Points on a hilly landscape, in no order, each with its height.
From any point a ball rolls to the lowest of the 2 points nearest to it. It stops when none of these is lower. Distance is the straight distance between rows; heights are no part of it.
Puruv (h 6.82): [ 21  18 -30 -63   4   2  -1   7 -35  -2  11  12 -11  20 -22  19  -4  -7
 -19  -5  23  -3  28]
Peruk (h 6.31): [  9  47 -20   4  15  13  13  -4 -36  25 -27  17  20 -31  -9 -12 -16   0
  27  -6 -17  12  39]
kivi (h 4.56): [ 19  36 -28 -22  37  -4  -9 -14 -22  22 -21   9 -15 -10 -13  -1 -10 -26
  14  15 -28  25  45]
niz (h 4.01): [ 33  -6  22  -2 -28  25  19 -11 -33  -1  11   7  27 -28   7  -3  17  27
 -21  15   5 -32  20]
sezus (h 6.86): [ 15  11  -7 -13 -22  26 -13  -2 -53 -20  29  40   9 -31 -40  -7 -16 -18
 -30 -40  10   2   8]
Ser (h 6.22): [  9  48 -24 -41  -8 -18   0  23 -12  18   0  -6 -33 -21  -5 -13  12 -16
 -15  22   1  30  28]
Zezip (h 6.08): [-29 -27  10  21   6  -6 -18  -7  21 -31  -1 -17  -2  48   8   7   4 -13
  21  10   4   2 -31]
fegot (h 5.51): [ -2  -4   6  -6   3 -12  -5   8  10  28 -20 -37 -36   8  26   1  21 -35
  11  41 -18   9  14]
gito (h 6.01): [-30 -38  13  12 -15  -2  10  16 -17 -12  -3 -10  15  37  16   5   9 -13
  12 -12  34 -20 -30]
subop (h 1.23): [ 45  -2  16   5 -24  21   1 -24 -27 -29  33  23  28 -51 -33  -4  -4  19
 -41  -7   8  -6  -3]
rozo (h 3.05): [ 32 -15  15  12 -24  27  22 -18 -35  -2  19   8  13 -31  -5  -7   1   6
 -24 -20   3 -27  -7]
Laz (h 1.38): [-40 -31  12  -5 -21 -25  -4  25  15   6   3 -46 -32  35  14   8  11 -24
  -7  19  31   5 -25]
sapa (h 5.59): [-22 -36  23  19 -16   2  -1   0  21 -16  -8 -18  20  37  25  24   9  -8
  13   2  14 -17 -23]
buvav (h 0.61): [-13  32  19  41 -10  14  13  -4  32  24 -20  -4  13 -16  14 -24 -12  -6
  39  -3 -30   6  22]
romi (h 7.90): [ 12   2   2  -9  23  26 -34 -24 -38 -16  17  24  -1 -10 -25   3 -33 -35
 -13 -30 -16  30  15]
vib (h 2.58): [-35  17  13  34  -1  10   7   7  57  12 -19 -11   6  12  18 -16 -22 -15
  47 -16 -28  -9  -6]
regav (h 2.90): [-27  15   9  14 -10 -26  -9  17  93  22 -19 -32 -21  22  31   9  18  -5
   9  34   0  -1  -4]
vizu (h 4.06): [-30 -16  -3   6  -6 -11  22  27  55  39  13 -10  -4  14  28  18   2  38
  -7 -11  10 -29 -18]
reb (h 6.18): [ 20 -29  -7   7  31  16  -6 -17  12 -28  24  21 -13  10 -20   4 -49   5
 -28 -31 -31  11 -26]
pafil (h 4.29): [ 39  27  20  -5 -16   9   5 -31  -3   0   5   3  -4 -46  -9 -16  13   8
 -10  41 -17  25  18]
mesab (h 3.01): [ 15  24  13   5  -6  -6  10  -9 -28   3  -4   1  19 -28  12 -11  31  24
  16  33  11  -3  18]
kopap (h 5.10): [-20   7  18   7 -12   7  -2   6 -19  11 -23 -34 -17   5  19  -5  30 -40
  12  31   4  16   2]
Bomik (h 2.87): [-21  20  11  11  -3 -44 -12   8  48  -6 -15  -6   8  12  11   7  40   5
  21  32  18  21 -12]
libor (h 3.50): [  3   9 -17 -33  21   6 -16 -10 -33  15 -26  -9 -31   9  -7   6  -7 -36
   3   1 -20  15  22]
nid (h 6.89): [ 29 -25  -3  16  24  35  -8 -18 -14 -25  33  30   4  -4 -19 -12 -47   1
 -21 -59 -30  -1 -10]
mesi (h 5.67): [-36   2  18  48 -24  15  10   1  44   7 -15   6  35   7  28  -6 -21   6
  34 -47   3 -41 -14]
sav (h 6.84): [ 22  31   4  -5  18   7  -6  -8 -56  13 -42   9  19 -13  -1  -5  11  -2
  37  10 -12   8  41]
fupe (h 6.19): [ 13  -4 -43 -51 -12  25  -3   5 -12   1  31   9 -37  13 -33   8 -30 -11
 -34 -41   2 -23  18]
lib (h 0.85): [ -1 -38  -8 -10  26 -22 -20  -6  25  -2   2 -33 -54  20   5   8 -22 -26
 -29  19  -9   9 -18]
gos (h 5.87): [ -6 -11 -67 -39   1   8   2  13 -12   0  25  14 -22  19 -26   7 -42  -6
 -33 -64   9 -10  -9]
Mut (h 6.47): [ 18 -21 -28 -67  -4  30  -9  11 -25  -5  22 -15 -49  23 -18  18 -31 -18
 -49 -15   9 -25  30]
nulo (h 7.07): [  5 -48  -6   8  12   4   0  -4   3 -42  16  10  15  37  -9  16   5  21
 -15  -7  16  -3 -31]
tus (h 3.17): [-25  17  28  11 -16  -8   7  16  57  33 -15 -16  16   2  26  10  24  19
  30  24  -3  -7  21]
ven (h 6.78): [ -3  -9  24  33 -30  -1   1 -15 -18 -29   6  12  42   1  -2 -14  26  -8
  11  -3  33 -13 -17]
mesug (h 4.34): [ 22  21 -17   3  22  -6  -9 -14 -14 -10   5  20  16 -29 -26  -2  -8  15
  -3   9 -11  11   1]
likud (h 6.03): [ -6  29 -18 -32  -8 -30  16  35  -8  31   3 -19 -34   3  13  -8  22  10
 -19  26   6  15  15]
lamuf (h 4.92): [ 28  11   5   2  20   4   5 -14  14   4   7 -12 -11 -27  -2  -5   9  11
 -16  35 -30  16  23]
Tufit (h 4.67): [ 58  12   7 -35 -15  20   5 -14 -45   4   9  14  23 -33  -6   0  23  34
 -22  14   3 -22  36]
vupu (h 4.57): [-23 -33 -24   4   0 -21   9  13  31   3  16 -20 -34  15 -14  -2 -38   0
 -24 -18  -3  -2 -46]
noben (h 3.57): [-32 -10   5  23  -3   0   4   6  33  10   2 -12  -4   8  14  -8 -16 -13
  28 -23 -11 -10 -23]
ruzi (h 4.97): [-16 -29 -38  -1  13   3  10  15  19   5  19   0 -39   5  -8  -2 -60  16
 -22 -52 -14 -13 -37]
zonat (h 6.51): [ 14  27 -28 -50   5 -11 -15   6 -34  -5   4   3 -23   6 -17  11  20 -28
 -27  14   5  25  30]
seluv (h 6.79): [  2  21 -37 -51 -22  -7   8  13 -33 -11  24  27  -5   3 -27   9   8   1
 -27 -29  31 -11   9]
nuba (h 4.19): [-37 -23  -3  10  -9  -7  15  14  35  10  11 -15 -20  35   0   1 -14  -6
  -3 -14  14  -2 -44]
Podav (h 4.71): [-28  -3  39   7 -31  19 -13 -13  -3   0 -19 -46   1  22  26   6  32 -49
  26  20   5  -3  -4]
tiza (h 6.37): [-16 -37  26  22 -26  17   0  -8 -23 -13  -7   2  25   5  12 -18  12 -27
  12 -26  23 -15 -20]
dad (h 3.37): [-16   2 -13   0  11 -20  18  22  30  33  -4   7   6   1  15   6 -10  28
   1  -8  -1 -10 -12]
ket (h 2.42): [ -5 -23  -3 -14  25 -12 -12  -5 -13  -5  -5 -13 -43  14  -1   2  -5 -31
  -8  21 -23  15   6]
Kefet (h 9.33): [  8  -4   1  28   9  16  -1 -14 -14  -3 -14  18  34 -18  10 -14 -11   9
  18 -16  -8 -17   6]
rapo (h 5.41): [-12 -14 -44  -7  21   0  12  12 -11  -2   3  15 -19  12 -14 -13 -43   2
  -6 -66  -7 -19 -25]
felop (h 5.60): [  4  35 -24   3  49   0   5  -2 -13  27 -27  21  -3  -8   3  -5 -21  -3
  34  -9 -23  14  27]
dal (h 5.92): [ 12  28 -12  19  31 -23   1 -17  34   6  -6   6  12 -32  -6  -4  -9  41
  12  25 -24  24   8]
zize (h 5.32): [ 27  -6 -11  -4  26  -4   1 -15   3 -15  15  15  -5  -2 -13   6 -22   7
 -17  -5 -22  22 -10]
som (h 2.43): [-28  24  15  10 -21 -18 -18  23  96  32 -33 -10  -3  16  26   4  29  14
  32  25  -3   7  19]
Vamu (h 7.52): [ 23 -38 -10 -17  17   7   9  -1 -33 -18  10   7   9  20  -8  18  -5   6
 -15 -13  12  -6  -9]
dakun (h 5.31): [ 20  25   0  28  17  -7  14   2  36  15  -7   7  21 -32   5  -4   4  67
  18  28 -17 -13  21]
sus (h 2.16): [ 12  13  18   7  -4 -28  -2  -9  -1  -9 -17  -9  25 -13   2  -5  47  23
  20  51  19   9  -6]
sined (h 7.13): [ -5  17  18  49 -47  -3 -13 -20 -11 -29  -4  12  34 -36 -18 -22  16  13
  24   5  34  -6 -32]
kofe (h 7.49): [ -3 -14   9   7  29  33 -25  -9 -27 -36  20  32  -3  -4 -25 -22 -51 -35
 -12 -53 -15  23  -8]
gez (h 4.73): [-12  -6  16  33 -16   4  12   5  22   0 -20  -1  38  20  23   3  11   6
  31  -9   1 -36 -10]
Lin (h 2.44): [-10  19  -5  20  10  -6  24  17  31  31  -8  -2   3 -26  13 -12  -4  17
  21   3 -16   0   7]
ruki (h 4.26): [-28  18  40  21 -42  16   0 -15  19 -16  -8 -30  14  15  11  -3  23 -25
  18  10   4 -12   0]
buruz (h 7.35): [ 22 -14  16  -1   1  40 -28 -24 -60 -32  21  42  22 -21 -40  -3 -30 -30
 -24 -45   1  23  18]
pedaf (h 3.92): [-11   5  22  20 -14   5  30  16  57  23  -3   2  26  -4  34   4  10  38
   8  12 -11 -34  19]
nen (h 3.68): [-28  25  33  23 -33 -16  -9   1  29 -21 -11 -17  28  34  10   7  34  -3
  22  30  26   7  -9]
bam (h 1.60): [ -4 -12 -23 -14   6 -34   4  13  30   7  14 -24 -57   8  -3  -1  -5  -2
 -37  22   5  22 -34]
medu (h 6.60): [ -3 -34 -11  19  27 -16  -9  -7  13 -26  10   3   8  27  -3   4  -8   5
   8   7   7  12 -30]
Fatiz (h 5.53): [  8  33   4  14  23 -18  -6 -12  16  12 -18   3 -11 -21  -3  -5  25  10
  14  46 -15  32  14]
Fos (h 4.66): [  4  -4   6  24   4  -2  29  10  48  19  -1  10  38 -20  11   7   4  68
  14   3 -11 -31  -2]
Rofa (h 7.88): [ 15 -38   6 -35  23  21 -13  -5 -58 -12  -5  13  15  14  -1  24   6 -11
 -14 -10   2   1  12]
zige (h 3.67): [ 24  34  17 -12 -12   8   2 -13 -42  12 -13  -4   8 -46  -5  -8  31   6
   3  43  -8  12  37]
bufu (h 8.90): [ 15 -26  25  16  14  24   8  -8 -34 -18  -6  15  40   9  24   7  -3  -1
  22 -19 -11 -30  17]
Tir (h 2.03): [-38 -12  12   4  -4 -26  -6  22  53  20 -12 -35 -38  23  25  -3   9 -13
  -1  16   8  -8 -23]
dofo (h 0.69): [-17 -13  -4 -17  -8 -33   6  24  -5   2  19 -21 -33  22   5   1  21  -3
 -23  21  31  17 -30]
veb (h 2.02): [ -3  18   5   1  -1 -46 -10  15   5 -15   0   0   1   5   4   5  53  25
   8  53  29  21 -18]
lesa (h 4.48): [-35 -31 -14  -1  -9 -27  18  33  37  11  22 -10 -20  20  15   2   0  26
 -13 -10  29 -18 -39]
Tobim (h 8.39): [ 17 -53  24   4  13  31 -20 -14 -49 -18 -12  24  36   9   9  19   8  -9
  13 -28  -5  -8   5]
Bidu (h 6.55): [  4   8 -38 -34 -18  16  -4   3 -40 -17  29  31   2   3 -43  -3 -17 -19
 -35 -56  32 -15   4]
Fova (h 7.25): [ 25  39   5 -26  21  -1 -24 -20 -65  -2 -26  13  11 -22 -14   7  28 -16
  25  22 -18  36  38]
num (h 3.02): [ 45   3   1  10   2   8  -7 -32 -21 -33  16  21  21 -52 -27   1 -21  34
 -10  -2 -11   3  -5]
Suta (h 5.83): [-13   5  -1 -22  -7  -8  11  25   5  39 -15 -31 -41   1  22  -5   1 -21
 -13  24   4  13   1]

Where does a ball stop that starts at each point below?
dal | som
Mut | nuba
sav | lib
kofe | subop
Fatiz | veb
bufu | sapa
Ser | veb

Call two points neighbours if one is among the 2 nearest of the other. Go from one point of each pair to the other, from neighbour to neighbour, staying as low as possible. Name the highest point that can't be avoided.
som, Bidu | Puruv
som, subop | dal
som, dofo | regav
lib, dofo | bam
subop, veb | Tufit
